The views of a scene show one set of named points, each view turned or mirrored, and shifted as a whole, with a little noise and some points left out.
In the rows, zero is written as 128.

Scene 1
View 1
luv: [ 96 167 105 125 130 124 148 150 109 112 160 129 130 120 150 143 133 156
 117 146 112 120 163 116]
nuv: [118 118 121 118 116 149 133 146  66 150 137 140 150 104 152 111 116 158
 139 103 171 111 144  68]
gatek: [ 92 167 105 144 120 102 152 154 134  90 170 134 107 142 140 158 133 162
 110 164  86 131 188 148]
Turep: [142 128 108 124 134 105 151 101  80 110 129 163  58 122  90  96 104 177
  86 169 108 174 195 100]
soz: [ 85  85 135 147 113 116 122 171  74  97 142 129 120 127 124 136 126 180
 148 129 137 136 181  92]
Faku: [102 147 119 161  67 119 151 170 149 129 171 144 146 167 164 151 129 153
 127 102 125  93 175 143]
vav: [ 80 161 102 104 150 142 154 153  88 132 153 113 160  96 161 144 142 158
 128 126 140 107 141  95]
Nos: [111 138 112 121 133 124 140 139  82 120 142 139 115 111 128 120 117 167
 116 147 127 141 167  97]
Lusa: [101 149 103 108 151 129 142 137  76 125 143 126 130 100 138 121 126 161
 118 148 129 130 158  88]
Daso: [110 189  96 135  68 149 178 155 163 167 172 139 182 154 196 150 136 132
 122  80 139  63 144 145]
gake: [ 86  78 113 110 127 154 152 151  68 141 126 121 155 105 142 114 140 174
 136  77 185 111 150  69]
Zoluz: [110 185  85  90 161 136 171 117  96 141 149 131 134  94 143 125 135 152
  95 142 123 125 150 103]
dek: [117 179  62  67 151 147 228  78 138 168 132 140 130 106 140 102 156 148
  57  86 142 112 151 127]
dile: [ 75 107 116 106 155 143 134 162  56 119 138 107 154  87 148 128 140 173
 138 122 159 121 149  70]
View 2
gatek: [146 104 138  91 180 123 166 144 175 110 138 168  86 125 143 154 132 135
 128 128 137 143 131  75]
vav: [167 133 116  92 141 114 142 111 154 118 108 122  69 161 118 120  95 112
 110  96 117 151  94 167]
nuv: [174 121 140  38 122 127 119  81 118  81  81 112 104 160 108 108  77  90
  99  99 116 136 120 160]
Zoluz: [152 118 113 101 124 115 151 103 141 117  95 113  47 148 132 138  80 138
 145  90 123 118 110 136]
luv: [155 115 127  86 152 118 154 121 163 116 114 145  76 146 133 138 107 121
 118 109 125 142 115 119]
dek: [156 142 112 127 147 124 161  76 113  73  76  61  51 152 135 139  76 177
 206  69 145 124 110 124]
Faku: [170 125 157  56 205 130 158 101 166  66 127 129 130 161 132 124 147 117
 106 102 145 174 108  76]
Turep: [132  65 155  50 104 132 135 111 106  86  86 172  71  88 141 159  70 133
 157 141 129  68 197  73]
gake: [188 148 148  55 129 130 114  93 105  72  89 103 121 145  91 102  83  93
 114 123 118 159 129 195]
soz: [166 117 161  42 149 129 124 134 138  94 117 164 117 121 110 127 108  90
  97 156 116 145 154 146]
Daso: [178 139 135  72 206 125 168  70 166  63 110  79 115 204 140 109 146 132
 118  53 145 180  62  83]
View 3
vav: [157 137 126 121 130 121 155 166 120 106 135 109 155 153 116 186 140 156
 120 139 129 122 124 120]
luv: [163 116 147  94 121 167 186 157 116 120 124 120 143 140 113 163 141 136
 125 154 127 111 121 117]
gake: [160 112 101  97 153 113 104 179  93 137 116 116 175 126 153 205 115 146
 136 126 147 184 129 135]
Lusa: [150 139 142  85 139 152 162 151 116 134 115 115 137 155 122 198 124 153
 128 141 142 125 125 112]
nuv: [162 122 127  98 157 102 138 147  77 139 113 114 148 107 150 200 114 161
 142 127 149 157 122 119]
soz: [162 113 130  69 142 173 168 193 110 166 118 138 171 102 152 182  98 126
 138 153 146 161 158 122]
Turep: [148 128 175   0 143 225 170 122 100 176  78 123  90 160 136 201 110 137
 136 156 155 138 109 117]
Zoluz: [143 149 143  96 125 148 150 139 128 101 118  98 121 201  99 197 153 159
 117 139 131 108 100 119]
dek: [161  97 128  78 122 145 100 114  97  73  97  79  91 211 114 181 189 144
 120 129 126 129  42 149]
Faku: [195  56 138 104 116 155 190 162  82 109 118 124 153  81 133 117 152 109
 130 157 113 126 105 134]
Nos: [154 130 149  66 141 166 165 150 106 147 107 120 134 144 128 189 116 146
 133 150 144 131 125 114]
dile: [148 148 119 106 147 129 135 183 119 135 126 119 171 142 138 211 112 151
 128 137 146 158 146 121]
gatek: [169  97 165  74 107 213 214 164 129 122 120 133 137 138 111 133 144 111
 121 175 119 105 125 125]
View 4
dile: [106 124 118 118 144 215 117 106  79 164 100 122 160 124 152 158  85 131
 124 158 136 123 131 103]
Daso: [ 85 191 181 107  68 137 102 184  89 160  63 115 117 194 109 127 145 144
  65 117 153  80 161 158]
gatek: [125 134 150 131 151 134 107 183 125 154 132 139 111 159 127 190 117 160
  99  97 100 161 112 172]
soz: [112 125 122 124 144 153 121 144 107 176 142 117 161 108 174 177  90 122
 109 131 130 153 122  85]
luv: [124 137 149 118 150 168 109 151 100 146 106 137 126 155 134 164 108 156
 104 122 113 132 128 153]
Turep: [155 140 161 106 225 154  90 118 110 144 202 151 113 119 161 188 118 170
 133  88 105 138 158 107]
Lusa: [126 134 143 110 171 194 110 118  90 146 110 141 135 141 144 160  97 152
 121 133 117 120 132 130]
gake: [ 80 149 122 114 123 210 110 101  69 184 110 112 163 120 154 152 106 117
 125 150 164  97 160  75]
nuv: [116 155 150  96 137 184 112 111  74 154 104 120 159 127 163 133 101 129
 104 146 147  91 156  80]
vav: [109 139 140 114 134 208 114 120  84 151  73 136 141 153 129 150  99 148
 113 149 124 111 131 148]
dek: [ 96 189 175 108 163 228  79 101  70 156 124 151  88 183  95 162 170 184
 144 105 143  66 198 173]
Zoluz: [132 148 159 106 175 210 105 110  84 135 102 154 118 162 126 155 115 170
 125 127 114 105 151 162]
Nos: [134 136 146 110 176 170 108 126  95 148 135 136 134 134 152 163 102 153
 114 120 113 126 137 119]
View 5
Zoluz: [149 149 166  63 138 137 141  92 125 126 103 149 157 137 208 135 129 117
 111 131 161 181 111 180]
Turep: [101 233 201  78 157 133 187  49 160 125 154 144 142 110 183 145  92 169
 132 123 116 197  97 172]
luv: [108 141 169  81 139 115 147  94 115 117  97 164 146 138 164 154  95 113
 126 132 155 166 118 143]
dek: [184 165 118  74 108 178 123 116 165 112 128 125 139 122 200 101 159  97
  76 108 159 198 110 161]
gake: [164 151 203 129 149 140 136 158  95 116 104 130 184  92 224 124  92 135
 148 122 139 163 110 113]
vav: [142 121 173  88 146 118 134 123  96 121  84 155 169 136 203 141 103 100
 132 133 171 168 125 142]
nuv: [146 139 214 108 145 141 130 142  92 124  97 135 187  97 207 130  96 144
 136 129 120 148  98 119]
Nos: [114 172 195  88 151 121 157  90 117 125 109 152 159 121 193 147  90 140
 136 131 136 171 109 148]
dile: [142 143 201 119 166 114 151 141  88 122  94 151 180 117 227 143  83 125
 164 131 165 176 126 126]
Faku: [ 88 124 154 106 113 125 123 119 118 104 103 150 137 117 106 154  72 104
 105 112 119 134 103  79]
soz: [ 95 171 208 129 165 102 167 110 102 112 116 151 160 107 177 168  47 139
 165 124 134 164 121 101]
Lusa: [127 157 184  83 152 121 155  98 113 126  99 155 170 129 206 143  99 128
 142 135 155 175 117 161]
Daso: [123  86 132  87  84 147  83 142 115 103  82 148 141 123 117 133 116  80
  69 117 129 127  99  90]

Which points are out of place in each view (at most two, in the order of its rows)? Write none if all are in place.
view 1: none
view 2: Turep
view 3: Zoluz
view 4: none
view 5: gake

Scene 2
View 1
nelev: [145 150 125 104  92 104 143 116 113 137 141 151 149 140 166 118 135 135
 152 134 134 114 162  98]
dokud: [181 124 115 102  97  67 125 151 111 156 115 147 115 148 191 127 124 200
 137 110 109 103 159 109]
dor: [179 133 163 116 121  88 155  93 126 137 162 123 163 202 126 131 154 110
 132 137 116 114 118  91]
gunod: [212 133 143 104 108  81 104 141 130 146 158 131 152 132 159 114 135 182
 145  98  93  93 160  93]
fonub: [178 153 137 117 102  94 136 119 116 144 140 141 138 131 154 105 125 141
 156 118 127 109 167 107]
Melu: [169 140 149  77  92  75 130 105 118 139 152 157 168 172 172 155 141 156
 104 139 133 119 123 115]
rol: [198 152 169  86  95  74 130  88 124 140 159 151 165 165 149 143 131 134
  99 129 140 122 125 131]
movif: [215 138 152 122 108  59 154  99 109 158 111 138  97 185 144 121 109 144
 106 111 136 114 131 149]
las: [198 143 139 106 105  87 112 135 125 145 152 137 150 127 159 110 133 171
 148 103 112  98 165  97]
val: [214 156 172 143 116  85 168  67 115 146 137 123 121 181 100 101 117  83
 125 118 144 120 135 137]
sovu: [122 152 142  61  84 110 121 112 130 116 181 158 214 145 177 157 170 140
 136 161 128 116 135  72]
Katu: [189 139 144 113 114  88 125 128 125 142 157 127 150 153 150 115 143 153
 147 112 102 101 151  89]
vuv: [146 151 135 111  99 102 155 107 110 138 138 144 147 158 154 123 139 121
 148 142 136 117 150 101]
des: [160 154 150  78  84  92 132  98 119 127 160 160 177 150 167 142 141 136
 119 144 141 118 137 110]
zitet: [179 141 137 101  95  77 134 116 114 148 131 153 132 153 170 127 127 161
 125 123 130 113 149 121]
View 2
nelev: [151 152 126 122 114 112 127 112 104 115 109  98 122 152 140 141 100  97
 128 127 128 131 101 139]
zitet: [136 144 113 128 102  94 133 109 111 107 148 100 142 127 115 120 110  96
 123 108 130 117 130 109]
des: [136 152 110 127  98 126 136 119  76 109 126 109 100 166 147 138 105 112
 117 112  99 114 142 152]
Katu: [135 133 128 103 111 109 147  95 104 139 127 128 127 128 137 110 109 102
 119 127 153 112 131 132]
dokud: [115 134 118 130 108  84 128  97 123  81 142  93 145  95 113 107  95  98
 125 107 144 124 129  97]
movif: [168 140 107 147 113  95 153 116 114 143 183 117 156 130  82 111 135  88
 120  77 108 102 134 110]
val: [203 152 122 126 113 114 155 123 102 192 158 133 148 178 106 136 148  81
 119 101 109 104 107 141]
Melu: [130 142 107 139 109 120 141 114  82 101 142 114 101 151 136 117 106 121
 115  94  90 105 158 144]
rol: [141 147  99 127  94 120 149 125  76 131 157 126 111 164 128 128 127 111
 114  94  93 101 162 140]
vuv: [167 149 132 133 124 120 134 109 102 128 113 105 118 160 134 136 103  99
 125 118 115 122 104 148]
las: [133 141 127  89 102  99 137 101 105 134 125 122 135 124 141 120 112  99
 121 138 166 119 122 120]
fonub: [154 150 126 108 101 100 136 112 110 135 130 109 140 141 130 136 112  90
 124 130 148 125 108 121]
sovu: [117 146 122 113 113 141 128 107  66  93  83 112  68 170 184 136  80 131
 118 132 109 116 144 176]
View 3
Katu: [121 105 118 115 150 152 150 116  99 156 119 155 170 103  87 113 117 145
 120 140 144 134 142 119]
dor: [140 115 148 145 144 157 143 134 137 155 100 158 178 111  87 151 159 164
 116 140 124 135 127 148]
dokud: [110  80  94  96 167 154 160  97  87 172 142 151 181 104 109 108  86 141
 120 110 173  86 178 143]
val: [157 139 133 192 178 169 148 104 132 126 117 157 147 111 136 138 155 149
 119 106 101 152 143 147]
movif: [165 111 123 165 194 165 162 108 116 157 130 135 147 121 133 132 117 149
 120  97 143  94 169 166]
gunod: [126  99 106 103 165 149 162 125  72 158 127 141 157  96  75  97  95 133
 116 144 155 124 141 105]
zitet: [109  95 117 123 175 154 158 109 106 156 131 150 173  93 110 129 109 145
 107  96 140 106 155 146]
las: [112 103 102 105 164 152 158 114  81 150 132 152 165  92  87  99 100 133
 112 131 143 134 145 111]
des: [ 85  98 139 121 172 145 153 133 123 152 119 157 183  69  84 152 127 152
  91  90 110 122 126 143]
rol: [124 106 148 144 191 149 163 143 118 153 118 131 155  83  85 151 126 154
  93  94 113 108 126 146]
nelev: [ 81 105 115 115 150 154 140  97 115 143 133 177 194  84 111 129 126 146
 110 101 123 141 150 135]
vuv: [ 94 113 125 130 149 157 139 102 127 145 122 181 193  90 112 142 141 152
 113 103 121 141 146 144]
fonub: [107 113 108 127 160 158 149  96  96 139 131 167 170  90 112 110 119 137
 116 111 129 146 152 120]
Melu: [100  86 142 121 177 145 156 137 123 168 119 142 182  83  79 156 119 159
  95  95 126  96 129 153]
sovu: [ 49  89 146  85 141 138 143 144 125 162 113 170 215  54  51 157 136 159
  85 107 113 139 104 127]
View 4
des: [ 86 148 166 130 149 146 153 126 115  90 166 189 135 115 130 148 108 108
 125 164 167 151 151  93]
las: [111 139 160 149 113 133 123 101 131  62 123 147 131 101 126 125 131 134
 151 145 171 143 130 137]
vuv: [102 157 157 131 142 177 168 137 130 100 153 150 131 111 147 118  96 119
 148 158 155 151 148 109]
movif: [126 143 138 140 146 129 140 177 131 138 107 121 147 111 160 141 116 124
 116 113 207 157 152 131]
gunod: [113 144 166 154 105 116 105  96 135  54 121 148 140 107 125 130 130 137
 147 138 182 141 120 141]
Katu: [107 158 174 152 108 143 112 105 138  61 136 161 144 112 127 122 104 122
 148 144 173 143 123 128]
nelev: [ 98 147 154 128 137 168 169 121 128  79 154 147 123 105 144 117 113 125
 156 161 149 145 143 113]
dor: [102 177 177 154 131 177 127 150 140 115 135 175 167 131 140 119  63  99
 127 135 178 161 136 108]
rol: [ 97 145 165 143 152 132 134 143 116 113 139 187 146 116 128 156 107 102
 103 143 190 167 151 101]
Melu: [ 96 151 167 122 146 125 136 145 118  94 174 179 143 122 139 158 106 110
 120 150 188 146 143  94]
zitet: [108 142 147 128 140 130 144 140 123  92 144 144 128 108 146 140 126 128
 136 142 183 143 143 119]
sovu: [ 74 159 190 121 137 159 150 101 115  50 203 216 137 124 121 138  89 102
 144 185 148 139 138  78]
dokud: [124 138 144 118 122 106 129 134 133  65 155 111 124 108 158 141 140 148
 161 140 193 119 125 136]

Which points are out of place in each view (at most two, in the order of its rows)? Write none if all are in place.
view 1: val
view 2: zitet, las
view 3: none
view 4: Katu
